Each row is a point on a tangle of strands that fork and nearly touch. The rows are in no order.
In the rows, zero is written as 128.
Points whose rows are less than 56 apart are linked; no others are. Some points are linked to none.
deseg: [158  72 100 150 142 177 124 143 126 109 185 134 141  68]
resul: [ 84 138 135 145  84 109 156  82 101 123  92 170 100 156]
Sok: [105 123 137  72 105 209 102  78  97 146  94 121  76 122]
tuti: [ 79 118 148 136  79 185 147 124 132 152 142  91  81 182]
Femod: [134  74 142 149  86 193 138 146 129 133 195  82  97 115]
febut: [ 70 123 134 145  35 150 163  99 101 126 146 124  98 151]
guzef: [156  87 107 160 144 136 121 157 125 104 208 133 179  68]
leza: [174 149  90  94 179  95 102 121 143 100 114  94 139  93]
Bati: [ 72 124 140 145  59 161 158 101 116 132 142 117 102 151]
pil: [124 132 169 141 158 114 139 138 141 143 106 131 119 196]
Dil: [166 142 112  82 176 112 102 129 137 127 105 112 100 144]
Fiki: [128 130 141 135 136 113 123 137 146 148 110 144 131 137]
zule: [157  99 107 135 131 123 123 153 132 123 143 144 156  67]
neb: [ 92 140 163 152 111 136 152 107 138 139 123 133 119 179]
noton: [156 128 108 131 161  86 109 150 144 124 124 118 139 112]
liniv: [131 154 148 140 155  77 132 157 145 131 100 136 149 163]
doz: [136 110 113 154 199 115 105 137 134 136 180  95 131 158]
vudin: [122 166 132  66 148 140 117 105 119 144  67 144 105 160]
kopit: [176 149  96  81 164 101 104 123 140  98 110 105 136  75]
gatun: [155 161 112  78 129 111 110 128 130 119  79 132 149  59]
mef: [103 137 112 130  99 118 136 121 123 133 100 172 172  78]
mibo: [ 78 141 153 152  66 126 173  93 109 119 126 135  98 187]
bubo: [139 129 165 149 169  94 132 151 135 135 130 123 124 190]
rela: [131 170 131  78 154 118 122 120 131 138  60 139 120 159]
pezol: [160 100 134 163 123 113 125 153 126 116 202 138 180  79]
Kasor: [ 89 155 117 139  99  81 152 100 117 124  90 185 145 131]
bab: [ 86 148 129 142  95  93 154  91 108 124  92 180 122 148]
Retav: [144 128 156 155 179  87 125 153 129 131 151 112 128 185]
muru: [101 140 168 146 134 128 150 117 141 140 107 140 122 191]
getap: [145 158 136 101 167  98 127 142 140 133  63 127 124 172]
punid: [125 143 139  51 139 164  99 101 114 150  90 138  85 123]
Dobu: [155 134 113  85 140 128 106 130 133 143 100 133 120 102]
kig: [153  79  97 159 154 159 120 151 127 103 204 130 171  66]
mam: [140 117 135 162 185 100 114 141 129 130 182 103 129 170]
Zit: [120 125 117 135 101 134 134 136 127 133 111 171 175  62]
sapep: [ 91 141 127 114 112 146 140  73 103 136  70 151  84 174]
fadu: [163 138  97  99 202 107 102 130 138 117 120  94 114 160]
Vanu: [135 157 103  98 114 116 117 128 127 128  76 151 165  68]
geg: [ 80 139 148 152  66 112 166  87  97 118 106 156  90 164]
dipab: [163 117 139 169 130  89 118 147 125 126 206 125 182 108]
rokuf: [149 118 120 149 152  82 116 154 140 126 156 124 152 111]
mos: [172 157 106  76 143 105 110 128 134 104  92 120 141  55]
dugi: [154  67 108 156 134 193 126 140 126 108 196 123 128  73]
ritod: [103 108 160 141  87 182 137 140 139 153 160  79  77 178]
zul: [164 140  92 122 179  85 105 139 144 111 120  98 139 115]
dar: [142 109  97 135 201 123  99 133 139 134 160  94 126 152]
mut: [114 131 141  64 122 189  99  85 106 150  92 133  82 123]
vuvup: [ 97 163 123 140 113  80 147 123 139 126  98 169 169 124]
Zopi: [121 160 147 145 135  77 132 151 150 131 109 146 164 146]
vud: [152 125 127 159 146  70 117 156 134 119 177 122 176 105]
fis: [129  78 146 148  87 184 132 148 133 142 196  72  86 141]
Lipiv: [154 129  92 119 210 109 100 135 139 122 134  88 124 161]
vuku: [103 162 140 144 120  81 144 131 144 131 109 162 169 142]
neli: [ 86 145 161 157  85 131 166  96 125 127 138 134 121 187]
mideg: [ 72 126 142 140  76 173 153 108 124 142 128 106  84 177]
kuga: [ 74 103 124 150  35 183 160 110  92 113 149 136 125  98]
mogip: [145 153 141 123 172  83 132 153 143 129  78 122 133 175]
ligor: [157 103 109 132 116 152 126 157 124 122 133 163 158  47]
siv: [149  74 132 162  99 199 136 150 125 110 197 116 123  76]
Tizon: [126 154 138  60 148 153 107 103 119 150  79 139  92 147]
pugan: [141 112 112 132 105 156 127 150 120 128 120 171 167  47]
Soki: [117 155  96 111 103 111 128 122 121 124  77 165 178  63]
mimok: [170 165 116  90 174  90 111 134 141 113  83 110 116 134]
Sab: [143  73 142 156  90 193 138 150 126 121 202  93 113  97]
fab: [115  98 159 144  85 180 134 146 139 152 181  72  80 169]

A fork is a point with three links, a tip a point with one. Leave the first point through the second and follow the links. Name the first fork or tip that comes.
dar / Lipiv | mimok
Vanu / Soki | zule
getap / rela | Sok
fab / ritod | febut

Name the points in between on the shortest way along the links from the first point to the second, in order.
mideg / Femod | tuti > ritod > fab > fis
Zit / leza | mef > Soki > Vanu > gatun > mos > kopit
Sok / mogip | mut > punid > Tizon > vudin > rela > getap
rokuf / dugi | vud > dipab > pezol > guzef > kig > deseg
bubo / doz | Retav > mam
